Points, in no order, along strands that fork, close into loops and pass close to each other.
Points whose rows are less than 93.9 apart are linked; no others are. Some points are linked to none.
<166>: [ -4  24  36  -8 -34   2  13   1   9   0   7 -13 -29  24 -12  15   8 -21
 -16  -5  13  -2   0   2  -4 -17 -14 -20  -3  -1  11  19   1   2   2   5
  -8   9   7  -1   8]
<796>: [  8 -43   2  36   3 -28  -7 -20 -27   5   6  12 -19 -28 -41  20  -2  30
  19  24 -19   3   8   9  12   0   4 -18   9  20  36  -2  13 -49   8 -10
  21   2  51  -7 -15]
<485>: [ -6  -4 -22 -26  46  -2  -9   8  31 -27 -19  23  36  -8  29 -54 -29  12
   8   0  20 -39   0 -12 -34 -13  32  36 -11 -21   1  -7  -8  -2  10   0
  22 -21 -43   9  -7]
<1073>: [-19 -20  33  49 -28  -9 -27  30 -35 -17   4  17 -16 -43 -30  21  40   9
 -24  21  -3  45 -27  30  28  18 -20 -25 -36 -47   7  43  -9 -11  -7 -23
 -33  31  29 -27   0]
<564>: [  4 -25  13  34 -25 -19   5 -11 -27  10  25  -3 -33 -16 -21  18   3   5
   7   6 -33   6   0   8  -2  -2 -20 -10   6  12  33  15  20 -43   7  -2
   9   9  51  -4   0]
<830>: [-25   9 -19  -2  21  -3  -3  20  23  -6   6 -15  14   3  31 -31 -38 -23
  -9  -2 -13 -31   5 -27 -13 -16   3  26  -6  21  10 -33  41 -37  18  36
  37  30  18  32  -8]
<246>: [ 26  19  -7 -17 -12 -10  42 -28 -35  12  20 -40 -20  14  35   9   0   6
  -4  -9 -23  -7  -2   1  25   1 -21  16  49  10 -32  -3  -1  -7 -18 -14
  -2   4  17   4  10]
<633>: [ 18   5   7 -19  -7  44 -32  -9  24  38 -39  33  23  12 -24  16  11 -15
  27  -7  25  33  15  -3  13  30   8 -10  -3  24   0 -18   2  73  18   0
 -23 -52 -41 -17   8]
<1152>: [-18  45  14 -14 -29  32 -19  29  40  13   3  -1  -4  19   8  19  16 -40
 -16 -17   2  19   0  -4 -12  -6 -15  -7 -31   0  -4  35  25  48  -7  17
 -18  21 -24 -11  13]
<959>: [-26 -50  -3  61  10 -22 -22  30 -32  -1  -2  17  -8 -54  -8  19  19  42
 -19  19 -12  34 -42  23  -8  56 -11  22 -39 -27   1  19 -17 -27 -23 -11
  -7  47  25   1   3]
<522>: [ 24 -31 -47  -2  13   8  30 -33  -5  37 -17  15  24 -10   2  26 -10  19
  30  -2 -11  -3  12 -18  21  25   6  25  14  44 -19 -25  -2   0  -7   5
   7 -33   4  15   3]
<350>: [-13  37  19   5 -30  -9  28  40  -7 -20  39 -45 -30  20  21   6   5 -30
 -43 -15 -30  -9 -21  14 -37 -21 -38 -10  -5 -17   5  38  24 -15 -12  14
  -2  59  14  24  18]
<883>: [  8  20 -19 -39  12  21  -6   9   8 -15 -23  24  49  -9  51 -37 -17  14
   3 -18  27 -15  -7 -12 -39  -9  19  42   2 -41 -45   1 -20  30   9 -26
   7 -19 -65 -18  20]
<613>: [-10 -28 -45  -9  23 -12  38 -14 -19  20 -13  17  29 -28  30   3  -6  61
  -9  12   1 -15 -33  13   3  30  12  57   0  -4 -39  11 -46   8 -17 -13
  -1  -8 -19   0  14]
<800>: [ -5 -34 -35  10  18  -9  22 -13 -13  26 -10  10  22 -30  17  24   2  45
  -5  11  -8   2 -20  12  -2  40   0  39  -8  17 -32   0 -34   1 -26   0
  -8  -4   0   8  14]
<86>: [-22  29  19 -22  19 -34  -7  19   3 -48  -1 -24 -16  27  35 -51  -8  -9
 -24  -7  31 -41  -4   1 -32 -53  11  -4  19 -56  -8  11  -4 -21  17 -14
  12  16 -14  -5 -22]
<975>: [-20 -33 -33  12  15  21  -1  38  25  43  -3  18  26 -53  29  30  14  -7
  -8   5 -30  32 -12 -10 -20  54 -23  45 -62  18  -3   7  20  28 -30  35
   7  27 -25   6  23]
<670>: [  3 -48   5  46  12  -9 -29 -14 -15   3  -8  39 -12 -41 -71  16   4  36
  33  28 -10   6  11   6  26   1  31 -31  -8   9  45  -3   2 -19  20 -14
  17 -13  40 -23 -16]
<1197>: [ 10 -41  -9  12   5  12 -17 -23  15  24 -21  29   8 -24 -52  25  -9  12
  40   4 -11   5  31 -16  13  15  18 -11  -8  44  21 -32  15  -4  10   9
   9 -41  15 -12 -13]
<1172>: [ 12   3   3 -21   1  11  -2 -38  -6  13 -29  27  10  32 -10   2   4  14
  15  -4  37   9   9   1  27  13  18  -8  24   4 -16  -3 -35  47   7 -24
 -21 -40 -23 -22  -4]
<59>: [ -4   4  31  10  -7   6 -18 -15 -10   0 -14  19  -3   8 -22  13  31  27
 -22  22  48  28  -2  16  33   7   3 -35   7 -35  -3  24 -32  19  -5 -19
 -34   2  -2 -34  -9]
<1263>: [-11  19   8 -25  22 -36   5   2 -12 -43   0 -19  -4   9  34 -43   8  15
 -12   1  50 -29   5   3 -20 -47  14  -5  40 -71 -32  21 -22 -11   9 -36
  -4   0 -24 -22 -18]
<231>: [ 20  35  45 -28   9 -30   3   5  20 -35   5 -25 -38  62 -32 -42 -24 -44
 -16  12  29 -40  22  -4 -13 -39  14 -19  23 -19  54 -20 -18  10  11   2
 -17 -34 -14  13  -6]
<741>: [  9  28  -8 -38   2   4  22 -13 -15  -8  -3 -23   7  16  56 -16 -16   6
   5 -25  -8 -12   2 -13  -9 -26   0  21  26 -16 -56  -5   0   4  -8 -12
  16 -10 -14  -9   3]
<519>: [  3 -31  -3  10  38  -1 -35 -25  17  10 -30  42  37  -1 -46 -11   2  33
   9  27  43  -5   5   1   6  27  47 -15 -15  -8  35 -24 -32  18   8  -6
  -1 -16 -18 -10 -16]
<1283>: [ -3 -22  10  19 -20   8 -20  10   7  17   9  18 -21 -28 -41  22  -9 -25
  24   8 -33  14  18 -17   7  -7  -4 -10 -15  26  27 -11  45  -7  12  12
  20 -11  39  -5  -7]
<1218>: [ 19   8  19   7  -5 -33  38 -31 -26  -4  29 -23 -35   4 -22  -8   4  10
 -19  13   2 -15  21  23   9 -17 -18 -24  41   6  29   5  -2 -51  19 -11
   2   7  30   3  -5]
<221>: [ 20   7  15  23 -26   2  41  -7 -37  -3  39 -32 -32 -17  -7  18  -6 -21
 -10   4 -77   4  -1  11  -6 -11 -37 -13  28  27  34 -17  31 -51   5   7
  10  28  35  25  14]
<1231>: [ -1 -30   0  17  46   9 -15 -27   3   2 -30  44  53 -11 -46 -13  26  48
  -6  33  48 -12   0   6  12  44  46   0 -36 -25  40 -13 -41  19   6 -12
 -15  -1 -40  -6 -14]
<753>: [-15 -17   6  21 -18   8 -27  22   2  24   6  22  -5 -42 -20  40   5 -20
  11   6 -28  26   0  -4   0  15 -11  -6 -30  13  10  18  34   8 -10   9
   8   6  26 -10   2]
<924>: [ 21   2   7  11  15 -34  17 -30 -16 -20  18 -22 -30  11 -24 -23 -14  16
  -4  13   5 -34  20  17  12 -27   4 -28  47  10  44 -14   9 -56  31  -5
  14   7  29   9 -19]
<210>: [  3  23  47 -26   0 -22  -6   4  13 -20  -6 -12 -31  51 -19 -34  -6 -27
 -17  12  43 -31  18   5 -12 -37  14 -19  14 -27  25   5 -21  20  15  -6
 -13  -7 -14  -3   0]
<1294>: [-13  46  32 -36 -11  10 -29  16  24 -16 -13   1  -7  42  16 -32  -5 -30
 -20 -14  43  -6   2  -2 -24 -25  18   3   1 -32  -8  13   0  46   5  -1
  -9   7 -43 -18  13]
<195>: [ -8  32   6 -26 -12 -15  12   4 -17 -16   6 -27 -10  16  48 -11  -3   6
 -19 -14  16 -20 -12   1 -12 -27 -10  11  24 -38 -48  21  -9   3  -8 -15
   0  11  -7 -19   2]
<693>: [ 31  27 -30 -39   0  11  38 -40 -19   2  -2 -15  12  26  29   0 -21  -1
  26 -17 -21  -8  21 -13  34  -8  10  21  49  29 -35 -42   4   4   9 -24
  10 -46 -13   4  -8]
<1153>: [ 32  16  40  12 -19 -25  61 -20 -16 -10  34 -31 -38   5 -23   0   5  -5
 -38   4  -9 -10   7  29  -4 -22 -36 -35  35  -3  39   6  17 -45  13 -14
  -1  17  25  15  16]
<511>: [-33  10  13   8   6  -1 -25  27  26   8   2   5   4  -6  24   9  -4 -10
 -12  -5   4  10 -14   0 -28  12 -11   9 -31   0  -8  19  24  -1  -8  19
   6  44   6   8   9]
<900>: [-15   6 -30 -17  21   6  -3   7  33   0   3   0  29  -8  45 -30 -37 -19
   0 -14 -15 -37   5 -21 -26  -2   9  40  -5  11 -12 -23  30 -15   9  35
  34  12 -10  18   1]
<484>: [ 10   3   5   8 -57   3  19  14 -24   4  35 -24 -22  -3 -17  44  34 -26
   2  -6 -32  37 -23  25  12   1 -41 -22 -20   4 -18  42  -8  16 -42  -8
 -24   0   9  -2  14]
<1216>: [  0  39  21  -2 -48   1  43  23  -4  -4  46 -37 -25  19   1  24  11 -34
 -28 -19 -33   4 -14   9 -21 -22 -40 -26  -4   2   1  25   8   5 -24   7
 -11  31  17  20  22]
<1298>: [-22 -44  -7  56  11 -34 -13  40 -33  -3   9  -5 -25 -35   3   9  10  34
 -13  21  -8  18 -36  23 -25  39 -13  16  -7 -21   2  27   0 -45 -10  -1
   4  52  43  10   9]
<112>: [ -4 -39  -9   8  -2  21 -28  -2  27  31 -19  39  18 -42 -36  29   1  -2
  29  10 -18  26  27 -20  13  23   6  -2 -33  32  16 -24  25  25   0  13
   8 -33   3 -19  -1]
<639>: [  7 -32 -24   4   1   4  12 -30  -6  38 -25  31  25 -16  -6  29   3  29
  15   2   3  15  -5  -2  15  34   7  12  -3  25 -23 -10 -24  12 -11  -3
  -2 -21   7  -2   8]
<569>: [ 11   9  -1 -10 -10  -9  29 -31 -22  13  13 -25 -13   8  15  14 -11   2
   4  -3 -28 -11   7  -6  19  -5 -14   2  31  32 -16 -24  10 -24   1   0
   5  -2  24  12  -6]
<930>: [-16  -4  -3   5   0  11 -24   5  23  21 -13  18  18  -3  13  11   4  -2
  -5  -9  14  16  -4  -3 -12  17  -3   4 -18   4 -17   7   8  15  -3  12
  -4  14 -11  -6   8]
<157>: [ -8 -30 -25  12   4  20  -5  15  19  40  -3  14  23 -38  14  37  -1  -8
  14  -4 -31  24  -2 -16  -8  30 -11  26 -32  30  -8  -4  23  24 -19  30
  11   5  -1   8  21]
<952>: [ 36  42   3 -13 -32 -11  70 -19 -41   5  45 -52 -38  12  23  16  21  -8
 -14 -19 -27   1  -3  13  25 -12 -49   5  38  10 -20   9  -1  -1 -29 -13
 -15   6  12  14  17]
<625>: [ 10  -1 -13  17 -11   3  22 -11 -31   4  22 -28 -17 -12  -1  13 -12 -14
   0   6 -65  -6  11   1  15 -12 -26  -8  28  50  30 -51  29 -48  13  27
  23  20  28  21   6]
<1201>: [ 39  16  34  16 -37  -6  69 -15 -26 -15  51 -34 -29 -14 -35  22   3 -23
 -25  -9 -57  14   0  29 -11 -11 -43 -35  16   5  38   3  22 -43  -2  -8
  -4  12  25  20  26]
<399>: [ 15  38 -13 -25 -28  31  21  16  -6  20  17 -27  -7  22  35  30  16 -34
  10 -26 -27  12 -17 -14   3  -6 -26   5   1  18 -38  22   2  38 -24  14
  -8   8  -1  20  20]
<40>: [ 20  19   3 -33  26 -11 -10 -16  -3 -41  -5 -27  -2  28  17 -54 -27 -22
   8  -2   9 -41  21 -15   0 -48  21  -6  41  -9  21 -35 -18 -12  12 -11
   6 -47 -25   8 -28]
<602>: [ 25 -37 -27  27  28 -13  -9 -37  -5  -8   3   3  -7   2 -56 -11 -17  25
  29  19   3 -33  31  -2  21  -5  28 -30  23  37  54 -36  -2 -55  15   3
  18 -27  26  -2 -33]
<1142>: [-11  20  -4   0 -42  28 -32  50   7  17  14   0   3 -24  -9  41  45 -48
  -3  -6 -35  51 -15   6  15  11 -28 -23 -59   0 -12  47  12  54 -35   7
 -27  16 -19 -11  13]
<857>: [ 22 -13   5 -13  -3  23 -18 -39   7  30 -32  33  10  23 -33  11   6   1
  35   0  30  21  13   0  24  22  28 -17  12  18  -1 -18 -22  43  13 -13
 -24 -53 -18 -12   1]
<1100>: [-10  17   6   9 -51  16  -9  27 -13   3  12  -8  -9   2   4  37  48 -23
 -14  -2 -14  51 -29  21  18   9 -35 -18 -40 -13 -28  49 -12  33 -37  -4
 -35  15  -2 -17  13]
<1262>: [-16 -20  13  10   2  21 -44  11  19  28 -20  41   9 -39 -32  27   3 -13
   8   9  -9  33  16  -9  12  17   5 -10 -43  13  26   1  29  26   0  10
   6 -15   3 -21  -3]
<473>: [  6 -17 -31  19   7   6  10 -21 -13   4  11 -15   6 -12  -4   8 -24 -13
  18  11 -59  -9  26 -19  16  -8 -11   1  13  58  24 -72  32 -49  18  27
  24   4  30  22  -8]
<896>: [ -4  21  38 -24 -14 -19  14 -16  10 -18   2 -20 -18  40  -6 -19  -2  -5
 -16  -1  32 -15   8   5  -6 -33  -1 -20  24 -21   5  10 -16  10   8  -8
  -5   1  -9 -13  -3]
<506>: [-13   8   5   0   3   9 -29  11  36  -2  -5  -3 -11  11 -15 -23 -23 -45
   0   2  -2 -14  32 -21  -3 -23  -4  -6 -12  32  38 -34  41 -24  29  39
  27   5  18  19  -7]
<828>: [ 23 -19 -26 -15   9  19   8 -21  26   9 -16   1  24  10  -6  -4 -21 -26
  37 -14 -18 -17  41 -38  25   5  18  10  23  62   4 -76  18  -4  22  28
   9 -54  -3  16 -16]
<531>: [ 24 -27   3  18  20 -22  -3 -21 -11 -16  14  -6 -26  11 -61 -23  -9  11
  12  23   6 -22  25  15  11 -19  12 -49  28  17  78 -18   9 -63  33  -3
  17  -8  32  14 -24]
<565>: [ 12 -30 -15  22  54 -17 -42  -8  22 -24 -15  19  -3  14 -44 -33 -11  16
  22  29  40 -36   9  -2   2   0  43 -31  -3   8  64 -19 -22 -24   7  12
  16 -18   4   8 -26]
<1228>: [-22  62  29 -26 -28  28 -10  26  35 -12  -6  -9 -10  38  15  -3  13 -34
 -29 -16  38  12  -6   9  -9 -13 -10  -3 -17 -23 -15  44   5  59  -2   8
 -20  27 -37 -22  21]
<310>: [  6  38  18 -24 -22 -29  51  -3 -26 -26  28 -48 -31  20  39  -7  12   5
 -31 -12   9 -16  -7   7  -3 -26 -30   2  32 -35 -37  35  -8  -7 -13 -13
 -13  27   5 -10  12]
<964>: [-20 -10 -32 -15  50 -24  16   7  12 -26 -12  10  30 -23  30 -41 -22  33
   3   0   9 -44 -20  -1 -38  -8  31  43  -9 -25 -22   6 -14 -24  10  -3
  21   7 -33   9 -12]
<35>: [-22 -17  20  38 -27 -18 -30  65 -11 -18  22  13 -39 -39 -18  10  14 -27
 -11   6 -35  33 -24  15 -13   4 -21  -5 -45 -25  31  55  41 -20   9  -6
  16  49  41  -1  12]
<1032>: [ 10  21 -13   1 -39  24  11  24  -6  23  19 -23 -11   8  19  48  21 -36
  17 -19 -47  25 -11  -9  -1  -1 -34   0  -9  28 -19  16  14  23 -31  14
  -7   9  12  18  12]
<144>: [-37  20   4  15  -9  12 -27  39  12   1   8  -1   3   0  43  16  12  -9
 -24 -11  -1  25 -29   1 -28  23 -18  14 -40 -11 -33  38  13  19 -21  19
 -15  60 -12  -2  13]
<715>: [  0  15  12 -33  31 -17 -18   0  -7 -47 -14  -8   5  21  32 -48  -6  14
  -1  -1  50 -21  15   1 -21 -46  28 -10  30 -57 -20   8 -37   3  13 -34
   1 -29 -44 -25 -12]
<262>: [ -1 -17  18   9 -12   5 -18 -14   6  14  -1   9 -20  -6 -46  15  -5  -8
  25  10 -12   9  25  -6  13  -7   6 -21   1  34  37 -17  19  -9  13   6
  14 -26  21  -4 -10]
<999>: [  0  -7  26  21   0  15 -17 -30 -18   8 -28  25  38  -3 -24   2  40  50
 -14  19  55  33 -10   9  35  36  12 -23  -9 -41  -7   7 -51  23  -1 -22
 -43  -5 -14 -27 -16]
<919>: [  3  24  16 -24  19  -1 -37  11  14 -37 -20   1   3  36  18 -50 -17 -17
  -5  -6  42 -22  12  -8 -24 -29  30   0  17 -40   0   1 -23  33  13 -12
  -6 -25 -48 -17  -1]
<234>: [ 14 -29 -14  -7  24  16 -16 -36  19  17 -36  41  35   4 -38  -9  -6  26
  25   9  30 -10  13  -2  12  25  41  -4  -1  16  10 -23 -29  27   6  -9
  -3 -36 -31  -3   3]
<1292>: [  6 -18 -16   3  26   3 -23 -18  26 -17 -11  -5   4  22 -25 -28 -27 -11
  19   5   7 -31  33 -17  13 -15  22 -11   9  36  44 -52  10 -30  22  25
  10 -27   7  17 -22]
<869>: [  5  14  -1 -37  22  17 -29   8  22 -21 -26  25  34   5  34 -51 -17   0
   5 -11  40 -15   5   0 -34  -6  35  18   1 -41 -23  -3 -18  41  14 -26
  -2 -25 -67 -23   7]
<732>: [ -1 -11  24  30 -37 -13  16  21 -26   0  38 -18 -38 -11 -14  25  13 -17
 -14   2 -33  13 -13  21 -11  -4 -35 -13  -3   1  28  29  12 -32 -10 -10
   0  25  44   0  14]
<182>: [ 20 -51 -35  18  44  -6  -7 -44  12  -1  -5  23   7  -4 -54  -9 -14  37
  38  24  14 -35  21 -10  26   4  46 -18   8  38  36 -31 -14 -34   2   6
   7 -34   7   5 -28]
<662>: [-11  -8  19   9  20   2 -49  -9  24  12 -32  26   7   9 -34  -8  -2  11
   6  11  39   3  11   2   1  10  24 -21 -16  -3  31  -8  -7  17  13   4
   0  -9  -8  -5  -6]
<535>: [-34 -27 -21  12  31 -27  12  26   7  -5   4  -2   7 -19  29 -16 -20  37
 -12   2  -4 -15 -36   7 -36  26   5  56 -14 -11 -24   3  -1 -35  -8  13
  13  40  12  23   2]
<368>: [  8   0   0  -5  -3  -8   4 -29   0   8  -5 -13   1  13   5  -2 -15   1
   9  -6  -3 -20   8  -8  12  -4   2  -8  22  21  -7 -22   4 -20   8   3
  15 -11  18   3  -8]
<651>: [ 17   8  17 -22 -35  34  19 -23   4  19  -2   3 -21  19 -38  36  17 -33
  30  -5 -14  28  32 -17  16   1  -5 -20  16  45  10 -34  16  35  10   1
 -10 -57  -2   2  -9]
<167>: [ -6 -15   9  17  19  21  -3 -25  -7  18 -36  36  58  -9 -23  -8  33  59
 -17  16  51   8 -12   4  25  48  36   0 -29 -37   6 -10 -51  23   4 -21
 -27  -5 -31 -14 -15]
<696>: [  6  15   2 -29   5   2  -1 -17   7 -13  -8 -14   2  30  15 -27 -23 -14
  13 -11  11 -30  15 -14  -2 -24  21   1  25   9  -5 -30  -3   0  11  -2
  12 -28 -13   1 -13]
<1024>: [  9  13   6  -5 -31   0  18 -15 -20   3  10  -9 -12   9  19  20  26   3
 -11  -5  10  21 -16  13  30   1 -24  -2  14 -10 -40  38 -30  16 -23 -11
 -28   6   8 -16  12]
<552>: [ -9  22 -18 -30  10  18  11  16  -7  -9 -14  18  41  -2  63 -20  -3  20
  -4 -18  27   5 -24   3 -26  -4  14  40  -5 -50 -68  18 -17  34  -7 -18
  -8   7 -51 -22  20]
<1039>: [-23  -2  -7  25 -11  12 -23  31  -6  10  -1   1   9 -19  29  22  23   3
 -14  -5  -4  34 -32   6  -6  32 -24  15 -44  -9 -41  27 -10  22 -36   2
 -20  36  -1  -1  17]
<93>: [ 19  38  23   1 -54  15  48  24   3  -4  50 -39 -21   3 -27  36   7 -55
 -17 -21 -59  18  -8   8 -17 -26 -42 -29 -24   7  17  21  23  12 -23  12
 -10  13  12  30  18]
<936>: [-15  -2 -33 -40  33   8  10  17  38 -18 -11   8  48 -17  46 -52 -38  -5
   5 -17  -5 -34   1 -26 -41 -19  18  49 -19 -11 -20 -15  15 -12  14  20
  32 -14 -44  18  -5]
<534>: [ 21  17 -15 -38  14   3  26 -28 -15   1 -11  -4  14  17  37 -14 -17  22
  17 -18  16  -9   6  -3  15 -13  12  14  42 -18 -54   4 -21  12  -2 -36
   2 -36 -13 -17   3]
<509>: [  8 -28 -44 -16  35  -8  35 -33 -14   8 -24  21  40 -12  14  -5  -3  63
   4   9  23 -18  -9   8  16  20  29  39  16 -19 -30   8 -49   0  -3 -30
  -1 -25 -25 -13   4]
<1122>: [ 14  17  -7   1 -55  17  24  38 -10  21  42 -40 -18 -12 -14  43  17 -66
   7 -17 -83  25   1  -5  -3 -15 -43 -15 -23  27   5  21  26  16 -32  18
  -5  12  12  36   9]
<244>: [ 25  30  27 -35  23 -17  -8  -4  11 -48  -4 -24 -17  53  -3 -58 -24 -39
   7   4  10 -46  27 -14  -1 -47  23 -10  39 -10  49 -32 -23   5  22   1
  -6 -55 -24   9 -16]
<932>: [  2  21  28 -24 -24  23  -2 -18   3  15 -16  18  -9  38 -10  10  20  -2
   0  -8  34  17   3   7  24  -5   4 -16  17  -9 -22  11 -21  57   6 -21
 -29 -19 -18 -22   9]
<1067>: [-11 -11 -33   7  44  -7  -9  10  41 -28   0  -2  28  -5   7 -57 -35 -15
   6   2 -10 -38  19 -20  -5 -12  10  10 -10  33  30 -59  33 -43  27  46
  37   5  11  41 -18]
<804>: [-28  16   2 -18  43 -25 -16  23  16 -49   0 -12  12   5  42 -61 -18   4
 -10  -9  29 -40  -6   0 -44 -41  25  15   3 -44 -17   9   2 -19  12 -16
  23  12 -21   6 -23]
<1104>: [ 20  20 -13 -18 -12  -3  33 -12 -29   0   4 -15 -11  13  49  11  12  27
   1 -13  12  21 -16   9  31   9 -14  16  28 -19 -66  34 -30  27 -25 -19
 -27  -5  -1 -19  19]
<1108>: [-19  24  29  -9  46 -13 -57  30  35 -30 -24  15  -3  32  -1 -55  -6 -13
 -19   4  62 -10  -1   7 -26  -7  36  -3 -15 -48  22   6 -10  20  21  -1
   2  25 -37  -3 -14]
<207>: [ 27  44  16  -3 -39 -22  73   1 -31 -23  53 -64 -36  15  21   9  22  -2
 -38 -13 -10   4 -16  21   5 -14 -51  -2  25 -21 -23  35  -9  -1 -37  -3
 -14  30   9   6  27]
<133>: [-10 -38  18  39  10 -18 -40  -9 -27   2  -4  43  -6 -32 -66  23  18  36
   9  28  17  19   0  12  18  16  25 -35 -16 -27  43  11  -7  -9   8 -19
   0   4  28 -23 -20]
<854>: [  4   7  19 -24 -32  41  -9  -5  14  35 -22  24 -11  12 -34  41  25 -31
  26  -9   0  39  13  -7  19   9  -6 -21  -2  23   4   0  11  62   2  -6
 -17 -47 -17 -13   1]
<624>: [-41 -22 -37   2  50 -34  22  21  15 -14  -9   5  14 -27  24 -31 -18  41
  -9  14   5 -40 -30   1 -35  11  19  59 -18 -22  -7  -5 -13 -37   8  14
  24  29 -21  25  -6]
<317>: [-12   3  10  -4  11   9 -31 -13  20   8 -21  19  13  14  -6  -7  -8   1
   0  -2  26  -9   6   6  -5   4  16   0  -4   0   1  -1  -2  18   5   4
  -3   2  -4  -4  -1]
<1255>: [ 16  -7 -32 -15  18  16  -3 -26  23 -16 -15   0  30  15 -10 -37 -31 -22
  26 -11  -8 -34  35 -29  28 -12  22   4  24  46  20 -68   6 -21  23  20
  12 -44  -8  24 -20]
<785>: [-34   2  -2  28  11 -15 -17  53  14  -6  16 -13 -21  -4  23  -3 -17  -8
 -17  -4  -7   3 -18  -4 -39   5 -17  22 -21   2  14   9  50 -46   9  32
  30  67  37  29   0]
<22>: [ -2 -28 -47  16  26  -5   5 -10  14  -6   0  -3  22 -19  -6 -24 -37   3
  13   6 -35 -41  13 -20  11  -3   3  12   5  44  21 -64  23 -58  19  39
  27   0  26  24  -9]
<937>: [ 25  -9 -38 -31  38  -6  31 -32 -15  -5 -17   9  39  -3  27 -26 -20  44
  14  -1   7 -24   2  -4   6 -13  28  31  27 -11 -37 -11 -28  -3  -2 -41
   8 -58 -33  -9  -5]
<791>: [-28  -9   3  41   2 -14 -38  64   5  -3  16   6 -30 -28  -3   4  -2 -11
 -15   3 -22  28 -20   9 -34   1 -26  12 -34  -6  24  33  53 -37   5  14
  33  63  45  18   3]
<31>: [ 25 -35 -35   0  27  -2   7 -51  18   5 -27  22  28   6 -31  -9 -17  35
  35   6  21 -34  24  -9  20  14  39   0   6  35   4 -26 -27  -5   3   0
   1 -41 -15  -4 -18]
<500>: [ -8 -38  32  48  -1 -17 -23  -1 -41  -9  -6  29  -4 -46 -44  18  37  46
 -14  26  17  44 -18  16  34  31   1 -32 -26 -46  22  25 -17 -15   7 -26
 -20  18  26 -23 -12]
<991>: [-11  24  35   0 -31  10 -10  -6  -3  -5 -20   6  -1  21  -5   8  32  16
 -23  -1  44  31  -7  14  24   5 -10 -28   4 -34 -21  28 -28  37  -4 -14
 -46  11 -12 -34   8]
<1119>: [-25  24  21  18 -18 -10   3  48   3 -14  34 -26 -34  11  20  -2  -1 -21
 -30   0 -15  -3 -23   5 -43 -18 -31   0 -13  -7   8  28  39 -37  11  19
  11  67  34  29   9]
<1042>: [-26 -10  25  33 -31  -9 -23  44 -20 -10  21   9 -20 -32 -14  28  30 -13
 -18  11 -17  41 -25  24   3  10 -21 -20 -39 -24  13  49  11  -7 -12 -14
 -16  33  24 -15   9]
<314>: [  1  -4 -19   5 -16  30  -8  16  14  40  10  -6   4 -13  23  41   0 -30
  15 -17 -42  16  -2 -26  -5  13 -20   9 -20  33 -14  -3  26  19 -13  30
   6   7   6  14   6]
<272>: [-31 -28 -14  33  11 -23  -7  35  -9   6  13 -13 -14 -22  24  10  -8  27
 -12   4 -11   8 -33  12 -33  33 -13  30 -22  -5 -19  17  -4 -29 -22   9
  14  47  27  17   4]
<643>: [ 36  -2 -33 -24  10   2  31 -43  -2  22 -20   7  22  16  12   5 -19  20
  25 -11  -5 -13  19 -10  33  12  20  25  36  38 -29 -26 -15   2   7 -16
   8 -54  -3   1  -7]
<570>: [-18  26  13  -3 -28  37 -40  23  24  23  -3  15  13  -4   4  36  29 -35
  -8  -8   2  45  -5   1   6  12 -18 -12 -40  -3 -16  32  18  51 -12  11
 -24  11 -20 -19  13]
<603>: [ 14  -9 -31  12 -12   8  15   8 -28  30  23 -39  -7 -13  30  25 -12  -3
  10  -8 -57   4 -10 -13  -5  20 -29  18  21  41 -16 -29  11  -8 -28  25
  16  11  27  28   3]
<1028>: [ -8  11  17  -6 -29   3   9 -13 -10   9   6  -1 -15  17  12  15  12  -3
  -8  -6  11   4  -6   3   9  -4 -13 -17  12   3 -15  24  -4   9  -8  -9
 -16  10  18  -7  -3]
<574>: [-28 -17  11  38   3  -8 -28  22 -10   6  -8  18  13 -30   5  16  24  25
 -23   7   4  30 -31  13  -5  35  -4   4 -38 -28 -19  15  -9  -1 -14   0
 -16  38  17  -8   4]
<913>: [  5  28 -14 -21 -12  13  21   6 -16  -1 -12  -5  12  14  63  -3   7  14
  -1 -20  16  17 -23  -3   3   5  -6  22  16 -35 -74  22 -25  40 -20 -18
 -17   6 -26 -26  22]
<343>: [ 17  -7  -3 -20 -17  31  11 -30   8  29  -9   1  -1  13 -23  21   1 -35
  30  -7 -21  11  31 -23  25   1   8  -9  24  56   1 -57  22  16  20  13
   7 -52  -3   7 -14]

How many points has the smallest loop of links through each point below? Write 0 if it is on no loop.
<1283> | 6
<999> | 10
<1024> | 0
<93> | 0

A fork is a point with three links, a tip a point with one. Leave the first point through the second and follow the links. Name the first fork or tip that comes.
<1024>; <1104> | <919>
<937>; <509> | <693>
<785>; <791> | <732>
<964>; <485> | <234>
<485>; <964> | <519>
<1073>; <1042> | <1032>
<1294>; <1228> | <484>
<167>; <999> | <857>
<633>; <854> | <1292>
